Points on a hilly landscape, in no order, each with its height.
A climber steps from a point to whichever of its 6 nearest points has the largest rise for the distance, and stops where none of them is higher. Distance is the straight distance between rows; heights are no part of it.
tute (h 2.69): [139  63 123  87 107 126 107 149 162 120 167  77 129 196 140 110 135 112
 120  57  80]
Vola (h 4.74): [175  30 106 120  87 115  88 145 125 120 140  37 129 160 141  96 113  72
 147  80  79]
teg (h 5.80): [139 203 147 191 172 117 127 129  70 132 149 189 185  53 125 148 132 122
 113 169 146]
Geg (h 2.86): [118 155 119 157 132 103 143 128 126 144  89 154 103 102 107 134 122 126
 131 171 164]
gote (h 3.89): [100 136 135  89 131 156 151  90 141 116 149 129 137 144 135 147 152 150
 136 109 111]
vifut (h 4.45): [121 124 109 137 107 109 142 153 141 133  96 133  90 134 115 124 117 127
 143 139 147]
Tes (h 3.57): [127 111 107 122 101 115 140 161 143 131 111 123  98 151 117 122 122 125
 144 117 129]
giru (h 4.16): [118 113 110 116 105 119 147 152 148 129 117 125 100 153 119 128 128 125
 147 113 127]
sus (h 6.20): [124 181 132 181 158 101 135 107 103 141 106 171 140  69 105 141 128 114
 121 189 162]
bal (h 4.99): [151  76 104 126  86 115 112 179 134 123 114  90 102 158 128 106 109 103
 147 101 114]
zos (h 4.85): [132 123 115 156 110  99 121 167 134 150  74 141  79 119 109 113 103 130
 132 163 169]
muze (h 3.21): [135  97 108 121  95 117 133 169 144 125 118 111  99 158 125 120 119 118
 148 102 120]
turer (h 3.27): [105 111 151  54 151 179 137  76 167 116 168 109 143 175 149 133 150 159
 112  97  97]
les (h 1.78): [146 214 152 166 173 159 126 141  64 114 177 183 202  63 154 149 128 156
 105 133 130]
bem (h 4.64): [107 155 117 133 129 123 155 112 128 127 117 148 116 117 118 143 137 128
 143 144 140]
romut (h 5.84): [128 140 127 168 129  96 121 143 130 158  61 154  84  99  97 119 106 136
 120 185 186]
gevu (h 1.39): [104 117 136  76 130 157 146  96 159 119 155 118 132 168 139 137 151 151
 124  93 104]
matu (h 3.58): [116 182 144 125 151 163 143  92  90 110 161 148 177  85 145 151 146 146
 125 137 120]
tudop (h 3.86): [132 163 139 191 155  90 119 115 118 161  67 172 115  73  89 131 116 124
 111 200 188]
siru (h 4.27): [169  44 105 123  82 114  95 163 129 119 130  55 122 161 135  98 115  83
 147  81  88]
rez (h 6.22): [122 195 137 169 160 125 138 108  83 122 143 172 169  67 127 150 137 126
 125 162 140]
puvu (h 6.93): [166  61 105 134  80 116  97 180 123 122 107  75 106 150 134 100 103  96
 154 107 111]
zer (h 4.10): [124 127 108 141 107 107 136 160 137 139  89 138  86 131 113 122 112 128
 140 147 153]
Mopu (h 2.05): [152  53 125  89 104 121  92 149 160 119 172  61 135 190 145 103 134 101
 119  54  75]
pum (h 0.27): [136 205 152 156 166 160 132 125  66 111 174 170 194  64 155 151 133 150
 114 136 125]
pefor (h 3.97): [121 169 127 178 147  97 135 115 115 151  85 168 118  81 102 136 121 121
 122 190 172]
veso (h 3.98): [106 173 133 126 144 147 152  88 107 116 146 148 155  97 136 152 148 138
 137 141 126]
nal (h 4.09): [114 156 155  87 153 197 141  69 115 107 165 127 175 116 154 149 148 154
 120 122 103]
Pagog (h 6.10): [136 126 119 163 113  99 112 166 134 154  64 144  74 113 105 112 101 134
 127 171 175]
tize (h 5.38): [146  85 105 125  86 116 120 182 135 126 109 101 102 156 124 110 110 111
 148 106 121]
Par (h 6.25): [105 127 121 101 121 135 155 116 146 121 137 129 118 149 129 140 144 138
 141 111 120]
komip (h 5.02): [180  31 104 126  83 112  82 144 116 120 128  31 126 155 142  95 109  73
 152  88  84]
tufot (h 4.40): [178  20 105 122  90 111  80 121 116 121 136  18 128 155 144  92 111  64
 148  82  74]
gevo (h 6.60): [103 157 124 115 135 139 157  95 126 118 135 140 133 120 128 150 148 137
 141 131 126]
tam (h 4.81): [109 168 124 146 140 119 153 105 116 130 122 157 131  96 119 145 137 125
 138 161 145]
Zinu (h 3.69): [126  91 115 101 102 125 134 153 153 121 135 109 112 173 128 122 133 123
 137  83 108]
mezo (h 7.86): [129 116 106 137 102 108 133 167 138 134  94 129  84 138 116 118 107 122
 142 138 146]
kib (h 1.57): [151  60 112 105  92 119 111 162 145 119 147  77 121 177 133 108 126 101
 138  73  90]
dasof (h 4.69): [112 171 147 106 151 179 144  81 101 107 164 137 176  98 148 150 149 152
 125 128 112]
lav (h 4.83): [115 111 119  96 112 133 147 132 156 120 138 117 114 169 128 131 140 135
 138  91 111]
Levip (h 5.36): [118  76 164  36 160 172 103  91 198 125 197  83 136 221 171 103 130 154
  76  81  85]
beked (h 4.51): [110  95 153  54 145 171 130  88 177 121 174 106 137 195 150 127 146 157
 106  82  93]
zem (h 1.55): [103 124 153  64 153 189 138  65 151 115 165 116 154 156 149 140 153 157
 115 106  97]
tapip (h 3.90): [122 196 139 157 157 138 138 105  81 120 152 167 175  68 137 153 142 134
 124 153 132]
sesud (h 5.26): [105 163 136 110 142 157 152  84 114 113 151 140 155 111 138 153 152 143
 134 129 119]
zofu (h 6.65): [115  78 161  42 155 174 111  84 192 124 187  88 138 215 164 110 134 157
  85  81  88]
zeri (h 7.14): [123 192 148 136 157 167 137 102  76 109 170 153 189  75 152 150 140 147
 120 135 119]
tisu (h 5.61): [119 179 129 174 153 104 140 106 103 139 106 167 136  75 109 144 129 120
 127 184 161]
kemo (h 5.78): [116 139 113 150 121 104 142 144 133 140  87 146  91 118 111 127 117 128
 137 160 159]
rudis (h 6.83): [128 195 137 179 164 117 136 113  80 128 139 178 172  61 123 147 135 121
 121 170 149]
Fesi (h 4.19): [102 147 141  92 146 172 150  76 129 112 155 128 152 130 142 149 155 150
 129 116 110]
mag (h 3.37): [151 219 154 181 181 145 120 155  60 124 177 198 200  59 146 144 122 153
 101 136 136]
Vip (h 7.59): [160  84 106 147  84 110 100 193 124 133  86 101  86 134 128 100  96 116
 145 134 141]
dek (h 5.32): [142  95 106 136  92 112 119 181 133 131  99 113  90 145 122 111 107 117
 147 125 136]
zatif (h 5.56): [133 202 144 174 168 131 130 124  71 120 160 179 186  60 134 150 133 130
 116 156 137]
Seve (h 3.84): [120 105 114 106 105 126 141 149 152 123 128 118 108 164 124 127 129 127
 143  95 118]
lipuv (h 6.14): [128 185 137 194 161  99 131 109  94 147 103 176 148  63 104 141 127 112
 115 193 167]
satus (h 4.46): [146 212 153 187 177 130 123 144  63 127 166 195 192  56 138 149 128 140
 105 151 140]
vez (h 4.20): [135 146 135 177 138  92 118 135 129 163  55 163  91  87  91 123 109 136
 116 193 188]
dap (h 4.53): [114 167 122 165 143 103 144 112 116 140  97 163 121  91 109 140 124 120
 133 177 161]
Sidol (h 4.17): [148 108 114 159 100 104 103 181 129 148  69 127  72 120 112 105  96 133
 131 160 168]
ruzal (h 3.81): [142 211 152 175 173 142 126 139  66 119 172 187 196  55 146 148 129 142
 110 147 133]
gemo (h 3.49): [128 158 134 183 146  92 123 120 119 159  68 167 105  84  92 128 116 127
 119 193 185]
pimad (h 5.17): [111  91 157  44 154 176 123  80 186 123 179  94 138 201 160 118 142 158
  93  84  93]
tomoz (h 3.44): [117  94 132  73 122 144 133 123 167 119 159 106 128 188 139 124 146 142
 121  74  94]
fonu (h 2.70): [101 140 146  80 148 177 146  71 138 110 159 125 154 140 144 145 157 156
 122 110 104]
gilos (h 5.25): [104 163 123 129 137 130 155  98 122 122 130 148 133 112 123 150 143 135
 141 142 134]
Siro (h 3.29): [138 133 137 179 133  90 102 149 133 167  49 161  76  92  91 113 104 145
 111 189 196]
sagu (h 4.86): [109 167 119 154 139 111 150 111 116 133 108 158 122  97 113 142 130 123
 136 168 152]
Dava (h 4.00): [125 186 151 122 161 184 136  98  82 103 171 147 191  82 155 151 141 153
 117 129 112]
Biva (h 3.18): [104 106 145  64 140 167 138  90 168 119 164 111 135 179 144 134 150 156
 116  87  97]
dad (h 7.03): [176  41 101 127  80 115  88 156 122 120 124  48 120 156 138  93 106  80
 151  90  92]
Mes (h 2.80): [135  68 129  80 111 130 114 144 168 119 165  82 130 198 141 112 139 121
 118  56  84]
vuge (h 8.29): [128 188 138 187 163 105 133 109  87 136 122 175 157  63 113 145 132 114
 121 182 158]
rorez (h 4.18): [115 100 126  84 115 137 139 132 159 121 147 111 119 179 132 127 142 137
 132  80 104]
gos (h 2.84): [107 143 152  77 151 194 144  63 131 109 168 121 166 133 150 147 152 158
 120 115 103]
zutu (h 5.77): [113 182 129 153 147 123 147 101  99 126 131 163 151  83 125 152 140 127
 134 164 142]
kepar (h 1.61): [141 151 148 195 152  88 108 122 124 172  48 167  98  74  83 122 113 140
 105 205 196]
seze (h 4.77): [132 174 138 194 160  94 124 111 105 155  84 176 134  66  96 135 118 117
 111 199 177]
podan (h 5.45): [101 145 124 109 126 137 156 105 138 122 132 138 124 134 125 146 144 139
 141 122 125]
nomu (h 7.91): [165  68 103 140  79 115  98 188 122 123 102  82 101 146 133 100 102 102
 152 116 123]
sigot (h 5.73): [172  51 102 135  77 116  90 173 118 122 110  61 110 148 136  96 104  89
 155 104 105]
mipi (h 6.71): [117 184 130 170 155 114 143 104  96 131 124 168 149  74 119 145 137 119
 129 173 149]
Kide (h 4.73): [123  71 155  47 143 154 104 113 191 119 190  82 136 217 163 107 136 144
  88  65  82]
Toka (h 1.58): [151  73 110 116  89 119 117 172 141 121 130  91 112 171 127 110 121 102
 144  85 102]
Penir (h 3.42): [120 158 122 168 138  98 139 124 126 148  81 161 104  94 102 132 118 124
 128 181 171]
pomo (h 5.68): [113 127 112 120 113 119 151 137 145 126 117 133 105 147 118 133 129 129
 143 122 134]
ravo (h 4.89): [115 119 116 107 113 128 151 135 146 124 127 125 109 158 125 130 134 129
 142 105 121]
rad (h 3.13): [163  46 116 103  95 116  93 153 140 117 159  56 133 180 142 103 127  88
 131  62  75]
vem (h 3.43): [131  80 123  86 107 130 124 149 162 119 153  96 125 187 134 119 137 126
 129  65  94]
rig (h 4.39): [111 135 112 129 115 116 152 134 141 132 109 137 100 134 116 135 125 126
 145 133 143]
Zeve (h 3.77): [108 158 116 144 129 110 153 119 127 135 105 152 111 110 114 139 131 124
 139 158 150]
nuta (h 8.31): [130 134 120 161 119  96 123 152 135 154  70 152  80 109 105 118 107 131
 129 175 178]
mok (h 3.54): [124  70 143  61 126 144 107 126 180 119 177  84 132 208 150 111 139 134
 103  57  83]
museg (h 3.35): [116  91 140  67 127 149 131 117 173 119 164 104 130 191 140 122 146 146
 117  72  93]
farus (h 3.17): [132 120 111 147 104 104 126 169 135 145  80 134  81 127 112 117 104 127
 137 154 162]
Lamo (h 4.92): [150  96 109 150  90 108 106 189 128 137  82 115  81 131 121 103  94 122
 139 143 150]
kiges (h 2.82): [118 187 137 146 151 138 143 100  90 118 151 159 169  77 137 155 142 133
 128 153 130]
Gal (h 3.88): [108 101 146  59 137 163 130  95 172 121 166 106 134 189 143 128 147 155
 114  83  96]
pizuf (h 2.63): [135  80 115 103  96 122 125 162 151 119 136  97 114 174 128 115 129 113
 140  80 103]
suduf (h 3.28): [145 105 109 153  95 104 106 187 128 144  76 124  78 125 118 106  98 128
 136 151 162]
duta (h 5.08): [126 175 137 189 159  94 130 109 106 149  93 176 135  69  97 136 122 116
 117 195 171]
basar (h 2.88): [118  81 138  66 125 145 122 125 174 121 166  97 130 199 141 119 144 140
 114  64  89]
Sadab (h 2.33): [164  50 107 118  83 118 101 167 136 118 134  66 121 166 136 105 115  90
 145  81  90]
Fifit (h 5.24): [142 116 121 161 106  99 106 176 129 152  63 139  71 113 110 106  97 135
 128 169 175]
runi (h 4.80): [106 158 145 101 149 174 149  74 115 109 159 134 165 114 147 152 152 151
 129 127 111]
Lugut (h 5.75): [111 173 126 159 142 109 147 104 108 135 114 165 134  86 114 145 133 120
 130 172 153]

Call two points neighbours if one is among the 6 nearest of the other. Go from one point of each pair to the other, from neighbour to neighbour, staying as high as possible. Name the lowest point that can't be avoided.
mezo / Par | vifut
Par / vuge | tam
dad / nomu | puvu
zeri / gevo | dasof
nomu / zofu | tomoz
nomu / mezo | dek
